Each scene shows the same named points in several views. A view is turned or mirrored, and shifted as a whole, has a little noise and may leave points out.

Scene 1
View 1
Naper: [-23  11  11  -5   1  17  15 -35  -6   2   0   6   9  -1   9   7  -5   0
   6  -3   6  -2  11 -28   0   8  22   5 -19 -12 -28   8  39   2  26  37
  -1  -4]
Mig: [-16  18   0  -6   1  15  17 -37   0   0   0   0  16   6   4   3  -1  10
   6 -11  -6 -11  14 -35   4   3  19  -3 -19 -11 -22   4  30   5  35  30
   1   0]
Dab: [-31 -14 -14  21  -5  17   1 -25   7  -4  -4   7 -17  -1 -38   1   2   1
   2 -26  32 -16  23  -9  -1  18  -1   6   5 -25 -19  24   5   2  -2  -1
   8   7]
bis: [-24   1  12  -3   2  13   8 -25 -10  -6  -2   4   5  -3   2  11  -4  -4
   3  -5  19  -2   7 -18   0  12  21   1 -12 -14 -30  15  33  -3  11  29
   3   0]
fule: [-25  16   6  -3  -2  16  19 -39   5   9   1   7   5  -3  -1   6 -10   6
  10 -10   2  -6  15 -32   3  10  16   6 -25 -13 -27   7  35   9  26  30
   1  -1]
nir: [-22   7  -1   3  -2  14  10 -32  -1   0  -1   4   5   0  -7   2  -2   4
   2 -14   9 -10  14 -23   2  10  10   3 -10 -16 -23  12  23   4  18  22
   2   2]
Momu: [-13 -30 -24  19  -4  11 -11 -15 -10 -36  -9  -3   1  15 -38  -1  27  -2
 -18 -27  33 -26  17   0   4   7   3 -16  32 -23  -5  22 -18  -7  -9  -9
  17  13]
bobad: [-29  -6 -36  26  -8  20  10 -42  26   6  -1   6 -18   4 -56 -11   3  19
   3 -37  14 -28  34 -21   2  18  -9   5   1 -25 -12  20 -11  10   8 -18
  10  11]
pakof: [-21   0   3   1   0  14   6 -29  -7 -10  -5   1   7   3  -6   6   6   0
   0 -12  16 -10  10 -17   2  11  16   0  -7 -15 -23  16  21  -2  15  22
   6   4]
sibo: [-16  -9 -24  16  -5  15   1 -30   5 -16  -6  -1   1  10 -35  -1  15   9
  -7 -27  15 -24  23 -15   4   9   2  -9  12 -21  -8  17  -7   1   8  -3
   9   9]
Gabi: [-20  13   5  -4   1  15  17 -36  -2   2  -1   3   8   1   3   4  -5   6
   6  -5   2  -6  12 -31   3   7  20   3 -20 -13 -26   6  35   4  26  33
   0   0]
Poge: [-26  -8 -21  21  -7  17   3 -28  10  -5  -3   6 -11   5 -40  -5   7  10
  -1 -29  21 -23  23 -14   3  15  -1   3   9 -25 -13  21  -2   3   4  -5
   8   9]
Nozi: [-46 -15   1  22  -6  17   2 -21   9  11   0  18 -34 -17 -41   3 -10  -1
  11 -22  44  -3  18  -5  -4  27  -4  22  -7 -25 -31  30  18   3 -11   7
   6   8]
Lel: [-30  -3 -26  21  -8  18  10 -39  19   4  -1   7 -14   2 -44  -7   0  14
   5 -33  15 -23  31 -20   0  17  -5   6  -2 -24 -16  18  -5  12   9 -11
   7   9]
View 2
Momu: [-29 -10   1   9  49 -32  15   1  27 -16  32  -7  13  -3  10   3 -29   0
  15  16  13 -26 -11   8  -2   9  21   3 -14  11  21  39  -6  10  -7  -9
  21  -8]
pakof: [ -7   0  25  15  10 -20   8   3  19   3  24  -1 -13  18   1  -2 -31  14
 -12 -10   6  -8 -15   4   3 -23  24 -23 -14 -10  21  30  -3 -26  14  33
   5 -13]
nir: [  3  -3  21  16  18 -16  21   2  15  -2  11  -1  -6  10   0  -2 -22  16
 -13 -11  -6  -8 -17  12  -1 -21  24 -19 -13 -18  19  28  -4 -32   7  24
  -1  -7]
bobad: [ 10 -17   7  15  43 -14  34  -2  12 -25  -8  -2  -3   0   8   6 -23   9
   2   3 -17 -21 -22  28 -15   6  34  -7  -7 -27  13  36  -8 -11  -8  -9
  -1   7]
Mig: [  7   0  38  21  -6 -11   5  -1  11   8  16  -2 -38  32  -6   6 -37  23
 -13 -15  -5 -12 -19   8  -5 -27  34 -35  -8 -20  25  30  -9 -40  19  40
  -2  -7]
Dab: [ -4  -7   5  11  38 -23  28   6  20 -11   8   0  19  -2   8  -7 -17   8
 -12  -3  -4  -7 -17  12   0 -10  20  -7 -15 -11  14  30   1 -17  -4  10
   2  -2]
Naper: [  5   5  37  19  -4 -16   4   4  14  13  19   0 -22  28  -5  -3 -31  21
 -20 -20   1  -2 -17   1   2 -34  27 -32 -13 -17  22  27  -3 -45  21  49
  -2 -13]
Poge: [  7 -10  10  15  36 -15  29   1  16 -17  -5  -2  -1   4   3   1 -22  12
  -5  -3 -12 -13 -20  20 -10  -6  30 -10 -13 -24  16  32  -6 -16  -2   4
  -1   4]
sibo: [ -7  -9   8  14  36 -21  21  -2  19 -15  13  -4  -3   6   7   6 -31   9
   5   3  -3 -22 -16  17  -8   1  28  -9 -11 -10  18  34  -7  -7  -1   1
   7  -1]
Gabi: [  6   2  34  20  -3 -16   8   3  13   7  14   0 -26  25  -6   0 -31  21
 -17 -19  -6  -6 -17   6  -1 -32  30 -33 -12 -20  21  28  -5 -40  19  44
  -2 -11]
bis: [ -6   3  28  15   4 -23   8   6  18   9  29   0 -10  19  -3  -7 -27  15
 -22 -16   6  -2 -14  -2   7 -35  21 -26 -17  -9  21  29  -1 -37  18  43
   4 -18]
Lel: [  9 -12   8  15  39 -14  36   1  15 -21  -9   0   6  -1   8   0 -19  10
  -6  -5 -17 -11 -22  26 -12  -4  32  -9 -10 -28  14  34  -6 -18  -5   1
  -3   3]
View 3
sibo: [ 34   8  20  -9  -3 -14 -35  16 -26  -1 -30   2 -20 -33 -18  -6   3   4
   2   7  -6 -25   3  -2 -11  17   7 -13  -9 -16   5  -9   6   3  24   2
   7  24]
nir: [ 12   0  22  -1 -14   4 -15   7 -20  -1   5   8  -2  -7  -7  -7  10  -1
   4   1 -27 -17  10 -30   5  26  -8 -15  -2  -5  -3 -19   1  12  22   4
  12  26]
Gabi: [  6  -3  21   2 -14  16  -8   2 -13  -3  14   7   2   1  -5  -6  13  -2
   6  -3 -35 -17   8 -33   9  24 -16 -18   1  -1  -7 -18  -8  16  21   6
  13  29]
Dab: [ 28  14  19 -11 -13 -21 -30  17 -25  11 -21  10 -12 -23 -19 -16   1   8
  -7  13  -8 -16   6 -13 -11  34  12  -3  -7 -21   1 -15  26   0  22  14
  13  19]
Naper: [  4  -2  21   0 -14  19  -4   2 -12  -2  19   9   5   4  -5  -7  17   0
   3  -3 -36 -16  10 -36   9  26 -16 -16   2   2  -9 -21  -4  16  18   4
  15  30]
bobad: [ 31  12  26   1 -11 -35 -49  15 -32  14 -41   4 -14 -36 -10  -7  -1   7
   2   6 -16 -15  -8   2   2  17  12 -23 -12 -22   7  -6   5  -5  31   3
   0  12]
Nozi: [ 15  17  20  -3 -32 -21 -20  16 -23  33   1  19   2   0 -14 -31   2   7
 -13  14 -15   1  10 -35  -2  61   8   7  -7 -29  -7 -23  42   2  18  29
  21   2]
pakof: [ 17   0  17 -12  -9  23  -6   8 -13 -14   8   7  -6  -4 -14  -4  15   0
   5   3 -20 -25  16 -31  -5  24 -10 -10   2   3  -7 -21   1  18  16   6
  17  37]
Lel: [ 25  13  27   1 -16 -33 -42  14 -32  19 -30   6  -8 -26  -9 -12   0   7
  -3   8 -16 -10  -7  -7   4  26  10 -18 -12 -24   5  -9  12  -3  27   9
   5   9]
fule: [  2  -3  23   6 -18   6 -11   1 -16   2  14  10   8   4   1  -8  14  -1
   4  -4 -41 -12   6 -36  12  25 -16 -21  -1   0  -5 -18  -6  12  21   8
  13  22]
Mig: [  4  -6  23   4 -11  14 -12   2 -16  -5   9   5   5  -1   0   2  16  -3
   8  -6 -40 -20   5 -32  14  14 -20 -26   1   3  -4 -15 -18  16  22  -1
  10  29]
Poge: [ 28  12  21  -6 -11 -21 -37  16 -27  10 -28   6 -13 -26 -16 -10   1   6
  -2   9 -12 -19   2  -8  -8  25  11 -10 -10 -22   3 -11  10   0  24   8
  10  17]
Momu: [ 51  14  13 -25   8 -10 -34  23 -29 -15 -43   1 -31 -38 -34  -7  -1  12
   4  18  16 -38  13   5 -31  19  16   0  -9 -18   5 -10  19   4  22   5
  11  33]
bis: [ 12   1  17 -10 -14  20  -4  10 -12  -6  13  11  -1   4 -16 -11  16   1
   3   3 -22 -22  17 -36  -2  32 -11  -7   2   0 -11 -22   8  17  17  11
  20  29]
View 4
Nozi: [ 45  14  15  12 -10  15   9  -9  -5 -13   5   2  -4  17  12 -24  16   0
  19  22   4   0  12 -16  -5   7 -21  -1  23   4  -8  -7  16   0  32  11
 -20  12]
bis: [ 15   3   8  14   2  16   4  16   4  -8   4   9   4   9  -5   8  19  -4
   2   8  -6   9   4   0 -13  10 -15   0  12   2   8  10  -9   7  28  20
   4  12]
pakof: [  2   3   1   8   1  13  -3  13   2  -7   5  12  12   6 -17  15  16  -7
   1   1 -13  15   5   4 -16  14 -10  -5   5  -2  12  16 -12   6  23  22
  11   7]
Lel: [ 28  34   8  -7 -15  -3 -16 -38 -10   3  25  16  14  18 -23 -14   9 -15
  18  14 -12  15   3   5 -19  27   2   1  11  -8   0   3  12  -9  15  14
  -9   3]
sibo: [  9  30  -4  -3 -12   0 -16 -24  -4   1  10  10  24   6 -38  -1   5 -17
  16  -2 -18  15   3   6 -15  24   2  -3  -4 -16   7  14   6  -1  11  19
   1  -5]
fule: [ 14  -2  14   9   5  13  -7  11   4  -2  22  23  -1  18  -6  25  23  -8
  -8  22 -10  19   2  11 -22  16  -5   6  21  14  15   5 -24  -3  27  26
   9  15]
Naper: [  5  -8  12  13   8  21  -3  26   7  -5  17  20   0  13  -5  27  23  -8
 -11  15 -10  18   4  10 -19  13 -10   0  16  14  18   8 -25   4  28  26
  13  16]
Poge: [ 19  31   1  -6 -14   0 -12 -30  -7  -1  11  12  16  11 -26 -11   5 -12
  19   4 -12  14   2   0 -18  24   0  -1   3 -13   2   9  11  -2  16  16
  -6  -3]
Gabi: [  5  -2  13   9   5  15  -6  19   5  -4  17  20   2  15 -11  28  21 -11
  -9  16 -12  19   2  11 -21  15  -8   3  14  10  17   8 -25   2  27  25
  13  14]
Dab: [ 24  29   4   2 -14   4  -6 -22  -7  -5   4   6  15   9 -18 -13   8 -11
  19   3  -9   7   7  -4 -13  19  -9  -4   6 -10  -2   7  17   1  17  11
 -10   0]
Mig: [  2   0  11   7   7  13 -13  18   3   2  25  27   5  14 -17  34  22 -13
 -11  15 -18  24   0  18 -27  20  -2   6  15  10  21  11 -29   0  22  27
  17  12]
Momu: [  2  36 -18  -6 -17   0 -10 -24  -3  -4 -12  -3  36 -10 -50 -10  -4 -16
  29 -24 -21  12   4  -1 -11  23  -6 -11 -22 -33   1  26  22   7   7  15
   1 -12]
bobad: [ 22  40   6 -12 -16  -5 -19 -45 -12   5  28  21  19  17 -33 -11   6 -18
  17  11 -16  21   0   8 -23  28   9   0   5 -12   2   7  13 -11  13  16
  -8  -1]

Which points are out of place in each view (at most two, in the order of its rows)? Write - if all are in place.
view 1: bobad, Nozi
view 2: nir, Poge
view 3: pakof
view 4: bis

Scene 2
View 1
Pase: [ -8   2 -19  15 -18  -3  16 -11  -9 -20  -8  13  -4  15 -18 -11   0   9
 -17   1   6 -12 -23 -15   2  -2  -2   2  18  -2 -14  13  -6 -12  17 -30
   8  11]
Kisun: [ -8 -15 -25   8 -23  16   5  -5   0   4   5  -1   5  17  10   7   6   1
   2  12   3  -3 -15 -15  12  -9  -3  -1  17 -20   2 -18   3 -23   4  21
   3  12]
luf: [ -4 -18 -25   9 -21  16   5  -9   5  -5   5  -2   4  11   0   2  10  -3
   2  11   8  -6 -11 -14  13  -9  -5   2  15 -13  -4 -13   6 -17   2   9
   3   9]
Fote: [ -2 -16 -26  16 -22  17  11  -6  -1 -12  10  -2   5  15   3   1  11   2
   1  13   2 -10  -8 -25  12  -9   1   0  18 -22  -8 -16   4 -14   4   6
   6  14]
bosal: [ 16 -33 -16  28 -14  23  -3 -33  23 -30 -12  -1  -1  -6 -36   1  29 -26
  10  22  33 -22   0   9  19  -5 -11  19  13   1 -28  -1  33 -19  -4   2
 -14  -7]
leze: [-12   0 -28  12 -25  14  29   8 -15 -18  20  -4   8  22  21  -8   4  19
 -11   4 -17 -11  -6 -50   5  -5  12  -4  25 -33  -6 -22 -11  -4   1  -2
  15  22]
Kad: [-14  -8 -19   1 -20  -4  -7 -16   2  22 -15  16  -6  13 -13   9 -10  -1
  -7   1  15   6 -38  18   4 -15 -18  -3  11   6   5  10   1 -35  22   3
   8   7]
vobo: [  2 -20 -15  17 -14   0  -8 -32  17  -4 -27  16  -8  -3 -46   4   8 -17
  -1   9  37  -9 -27  29  10  -9 -18  13  11  17 -16  24  22 -25  17 -14
  -7  -5]
zazo: [  2 -15 -18  21 -17   6   9 -20   8 -27  -8   8  -4   5 -24  -7  10  -8
  -5  14  18 -17 -15  -5  10   0  -6  11  16   0 -19   6   7 -13  10 -16
  -3   5]
fir: [  1  -6 -16  24 -16   4  12 -23  -1 -38 -12  10  -4   8 -34 -15  12  -5
 -10  10  16 -23 -15 -13   8   3  -2  12  15   2 -28  15   4  -9  12 -33
  -3   4]
vof: [-17   0 -28   3 -24   3  14   5 -16   3   9   6   4  21  15  -1  -2  16
 -12   3  -8  -3 -19 -28   3  -8   2  -6  21 -23   2 -13 -12 -19  13   0
  12  21]
zab: [ 18 -24 -12  37 -13  21   8 -35  20 -58 -10   3  -3  -6 -43 -13  32 -21
   5  23  33 -34   2  -5  18   6  -3  22  13   1 -42   6  28  -2  -4 -27
 -13  -5]
View 2
leze: [ -4   1  22  15 -17   2  10  12 -10 -17 -17 -36 -22  -6 -20  -4   2  48
  25  -2  12  54  21   3  16 -28 -14 -10  18  30 -10 -12  17   7 -14 -12
 -18  12]
vof: [  0   5  18   7  -7  -4  13  10 -18 -14 -10 -30  -8  -3  -7  -9   3  20
  12 -13   7  35   3   8   7 -21 -15 -10  -1  14   5  -4  14  18   7 -12
 -15  16]
fir: [  8  14   4 -12  -2  13  14  16 -11 -10  10 -12 -14  25  -7 -14  11  14
  24 -29   4  -3   5   6  23  -7  11 -10  10  -3  17  22  -3  13  22  21
 -16  19]
Kisun: [ -6   8  19   2  -3 -21  12  19 -15 -20 -28 -30   5   2  -4  -5   5  17
  16   2   5  42  -5   9  -9 -23   0  -6 -12  21  -7   1  21  20  -6   1
 -17   7]
zazo: [  4  12   5 -10   0  -3  14  16 -15 -13  -5 -14  -4  20  -4 -16   9   7
  19 -19   2   5   0   6   8  -9  13  -4  -2   1  10  21  -1  18  16  18
 -17  13]
zab: [ -1  23  -5 -25  10   4  13  28  -5 -11  -3   2 -10  47 -14 -17  20  14
  41 -27  -2 -15   5  -2  15   2  43  -7   8  -6   2  45 -10  12   8  50
 -22   9]
luf: [ -4  12  18  -2  -3 -19  10  21 -15 -17 -23 -26   2   8  -6  -8   8  13
  16  -7   5  29  -3   8  -4 -20   9  -7  -8  16  -4   8  14  19   0   5
 -18   7]
vobo: [  4  17   0 -18  12 -11  14  19 -25  -9  -2 -11  15  25  13 -20   8 -27
   6 -24  -4 -12 -24  11  -7  -7  19  -5 -25 -13  23  34  -5  30  42  18
 -13  16]
Pase: [  4   8  10   6  -7  11  12   7 -17 -11   7 -23 -12   9  -6 -12   4  15
  13 -22   9  15   4   8  19 -17  -9 -10   9   1  19   6   1  15  23  -4
 -18  20]
Kad: [  3  12  15   3   3 -16  12  11 -30  -9  -6 -30  13  -1  13 -12   0 -21
  -8 -13   2  20 -22  16 -10 -20 -12  -5 -30  -3  22   2   6  28  34 -10
 -10  20]
Fote: [ -5   8  18   0  -4 -11  11  20 -11 -16 -24 -26  -4   9  -9 -10   5  24
  24  -3   7  35   5   8   1 -20   6  -4  -1  21  -5   7  13  15  -6   8
 -18   8]
View 3
fir: [-14 -28  15  10  -4  -5  10  18 -12  -1  -5   4  -5   7   8 -23   7 -15
  30  31  -9  16  13   3  11  -5   7   8  -2   4  27  -6 -30   7  19   3
   2  10]
vof: [-20 -25  -6   2 -29  20   1   6  23   3  -4  -5  -8  -1  -8  23 -15  15
   9  49 -15   2  20 -13 -19  21   2  -2  11 -21   7  -5  10 -21  14  16
  -2  17]
leze: [-24 -17   0  16 -36  22  11  22  25   8 -10 -14 -15  -6 -12  11 -18  17
  13  41 -24   6  31 -22 -27  20  12  -7  10 -31  23  18  11 -24  19  24
   4  23]
Pase: [-14 -30   4  -3 -13  -7   6  16   2   1  -8  -8  -9   7  -3  -5  -3   1
  20  45 -11   4   6  -2   2   5   7   3   3  -5  27 -13  -9  -4  17   9
   5  15]
Fote: [-20 -22   5  20 -24  27   4  11  12   2   2   8  -7   3   2  14  -5   2
  20  32 -13  16  31  -9 -20  10  -1   1   3 -16   0   3  -8 -12   9  15
  -5  11]
bosal: [-18 -21  30  34   0  15   5  11 -17  -3  17  34   2   8  22  -8  19 -30
  29   2  -3  33  35  11  -8 -12  -8   9  -6  19 -12  -2 -47  11  -1   0
 -13  -5]
zab: [-16 -20  34  38   1   3  15  24 -26  -3   7  21  -4   7  21 -30  14 -35
  38   3  -7  33  32   7   9 -18   3   9  -9  13  20  10 -51  17   8   2
  -7   3]
zazo: [-15 -28  14  10  -8   3   4  14  -8  -2   2  14  -4   6  10 -10   6 -11
  23  27  -6  18  14   3   3   0   1   6   0   7   9 -12 -27   7  11   3
  -4   7]
Kisun: [-21 -21   2  14 -24  33  -3   3  17   5   9  14  -2   0   4  22  -6   7
  12  34 -10  13  28  -7 -25  18  -5   4   6 -12 -14  -3  -4 -16   1  11
 -10   9]
vobo: [ -8 -35  10  -2   8  -3  -9  -5 -15  -7  12  27   5   9  19  -4  20 -20
  21  28   7  18  -1  23  13  -7 -13  14  -5  26  -9 -41 -39  15   6  -9
  -8  -1]
Kad: [-11 -39  -8 -18  -4   4 -17  -9   7  -4  13  15   6   4   6  25   3   6
   8  46   1   5  -3  13  -4  11 -13  10   2   9 -15 -49 -11  -6   6  -2
  -5   2]
luf: [-19 -23   7  15 -20  24   0   7   9   0   7  13  -2   2   3  13  -2  -1
  14  29 -11  15  28  -6 -19  10  -5   3   5  -6  -4  -5 -10  -9   5   8
  -9  10]
View 4
luf: [  2   3  -4  -7   1  -9  17  -2  10  11   7  -9 -23  -1  22  -1  14   9
   8  10 -18   5   3  13   8  25  25   7   9 -27 -18 -12   6 -15  -2 -15
   7  -2]
Pase: [  3  -7  -4  16  -1  -8  11 -17  -9   5  10  -8 -19 -16  24  -7  18  24
   2  14 -16  14   0  13   7  17  15   9  11 -25 -19  -6   1 -27  -9  -6
   6  -1]
Fote: [  6   5 -10 -12  10  -3   9   4  25  18   5  -2 -25   9  26   5  12   9
  11   9 -17   6   6  17   8  23  36  10  13 -32 -14 -13   6 -15   6 -21
   8  -2]
zazo: [ -4  -6   5  -2  -8  -5  23 -11  -1   1  11 -11 -19  -6  14  -6   7   2
  -2   4 -26   6  -9  12   6  32  10   1   1 -20 -17 -11  16  -8  -7  -6
   6  -2]
leze: [ 15   5 -19  17  32  -1 -10   0  28  23  -8  14 -35  -2  49   2  12  35
  17  17  -7  18  24  25   8  18  47  17  20 -30  -8  -5  -4 -29  10 -14
  19   6]
vobo: [-15  -4  13 -17 -39 -11  44  -9 -19  -5  29 -36  -8  -1  -5  -6  22 -11
  -5   3 -27 -11 -25  -2  10  26  -8   5  -1 -28 -26 -20  19  -6 -16 -12
  -5  -6]
bosal: [ -6   6  12 -33 -19  -1  34   4  16  -1  10 -18 -19  15   1   1  -4 -34
  -5  -1 -33  -4 -25  15   5  46   5 -13  -4 -19 -10 -23  28  14  -9 -10
  -2  -2]
Kisun: [ -2  13 -16 -19   1  -8  13  13  25  22   7  -7 -26  14  27   9  24  12
  17   9 -13   0  11  11  13  18  36  19  18 -40 -17 -15   3 -18  12 -23
   9  -3]
Kad: [-11   7  -5 -11 -26 -20  31  -7 -16   9  28 -33 -13  -5   8   3  39  21
  14   9  -9  -8  -3  -9  16   5  11  29  13 -44 -35 -12   0 -26  -1 -19
   5  -9]
vof: [  9  10 -18   4  12  -9   6  -1  16  21   5  -4 -28  -1  36   6  27  36
  20  17  -5   8  20  11  12   8  39  23  19 -38 -22  -4  -6 -32   6 -19
  12   0]
zab: [ -2  -8  19 -10  -8   7  25 -11  10  -4   7  -8 -19  -3   8 -12 -19 -30
 -17   3 -43   8 -29  25   3  55   1 -27  -6  -5  -4 -22  33  15 -20   3
  -1   3]
View 5
vof: [ 14 -20  17  10   2 -17  21  14 -11 -15   1  -9  -3  25  -7  -2   9  12
  -2   3  -5  13   8 -17   9  -5   7  -1  54   2   4 -20  -6 -31 -17  -4
 -21  13]
Pase: [ 13 -16  23  -2  12 -16   9   6 -17  -5   7   7 -18   7  -8  -5  11   1
   5  20 -11   8  -8 -20  12  -8   7  -3  28  -1   2 -12  -1  -1   0 -11
 -35 -17]
zab: [ 20  -3  -8 -27  18  -1  -1 -13  -4  -6   4   3 -17  -6 -11   4  -4   2
  -9  18 -13   7 -39   4  23  -4  -2 -33   3  -8  16  22  -4  49  10  -1
 -12  -5]
zazo: [  9  -7   9 -16  17 -16   7  -1 -13 -11  14  -3 -16   0 -10  -4  -1   0
  -2  19 -16   8 -27  -9  11  -3  -5 -18  17   1   4   6  -9  18  14  -9
 -22  -9]
Fote: [ 16  -9  -1  -5   6 -16  17   7  -8 -15   1 -14  -4  18  -9   0  -2   8
  -9   1  -9  13  -9  -5  13   0   4 -18  42  -5   9  -3 -10  -7  -5  -1
  -8  19]
leze: [ 25 -21   8   7  -8  -1  20  16   1 -13 -25  -1  -6  18   1   1  11  13
 -12  -3   2   7  10  -7  21  -7  22  -6  55 -11  12 -17   3 -17 -25   0
 -17  18]
vobo: [ -7  -1  15 -21  29 -36  -4  -2 -29 -17  45 -19 -17   3 -24  -9  -6  -7
  10  28 -30  13 -37 -17  -1   5 -21 -19   3  12  -4   7 -25  17  41 -16
 -27 -21]
bosal: [ 11   3 -11 -33  20 -17  -1 -11 -12 -19  23 -20 -11  -1 -18   1 -16   0
 -11  11 -18  13 -46   3  12   3 -18 -38   4  -3   8  26 -22  38  27  -2
  -5   3]
Kisun: [ 10 -12   5  -5   2 -21  18  10 -14 -25   5 -25   5  27 -12  -8  -2  10
 -10  -4  -9  15  -5  -9   8   2  -1 -12  49  -2   6  -5 -18 -19   2  -4
  -5  22]
fir: [ 13  -9  13 -17  17  -8   2  -1 -11   2  10  10 -22  -5  -9  -3   4  -1
   3  28 -16   3 -26 -10  18  -6   0 -16   8  -3   7   4   0  26  10 -11
 -30 -23]
Kad: [ -6 -10  26  -4  17 -44  14  10 -32 -21  39 -24  -9  22 -20 -12   3  -2
  11  18 -24  16 -11 -26  -6   3 -11   0  31  11 -10 -16 -25 -23  27 -16
 -30  -9]
View 6
vof: [ 17  -6  -6 -43  16  17  17 -15   0  25  -7  -1   6 -10 -20   8   7   3
 -37  19  -1  -1  16  -6  13 -31  -1  39   0  25  20 -25  13   7 -13  16
  -2  10]
fir: [ -3   3   0  -1   4  12  35   9  -2  15   1 -14 -10  23   7  18  -1 -23
  -9   6  -2 -19   0 -26   1  -3   1  -6  15   9 -14   1  21  -9 -10  14
  14  22]
bosal: [-30  14  -1  -1 -23 -17  -1  37   7   7  -5 -26   2  -2  14  15  -6 -11
  -2  -3   2   0   1 -16 -20   6   4 -19   9  26 -25  16  16  -9 -10  -5
   0  12]
leze: [  5 -18   2 -46  23  20   9 -22  15  24  -6 -11  -9  -5 -28  -8   8  -9
 -38  17 -10  -4   7 -21  10 -23  -1  53  -3  19  33 -18   0   2 -24  18
  -2  18]
zab: [-34  10  10  12 -11  -5  12  30  13   5   4 -27 -17  19  17  10  -7 -29
   4  -4  -4  -9  -5 -32 -12  12   1 -25  11  13 -25  24   9 -14 -15   1
   5  23]
luf: [ -1   1  -3 -31  -2  -1   4   6   3  17  -6  -9   5 -15  -6   9   2   2
 -24  10   1   4  13  -9  -3 -16   0  17   0  30   3 -10  17   4  -9   6
  -5  10]
Kisun: [  3   1  -7 -40   0  -3   2   4   4  21 -10  -7  10 -20 -11   6   4  10
 -28  12   1   7  13   0  -1 -21   0  24  -2  36  10 -16  14   5 -11   7
 -11   8]

Which points are out of place in each view (at most two, in the order of its rows)? Write - if all are in place.
view 1: -
view 2: vof
view 3: -
view 4: luf
view 5: zab
view 6: -
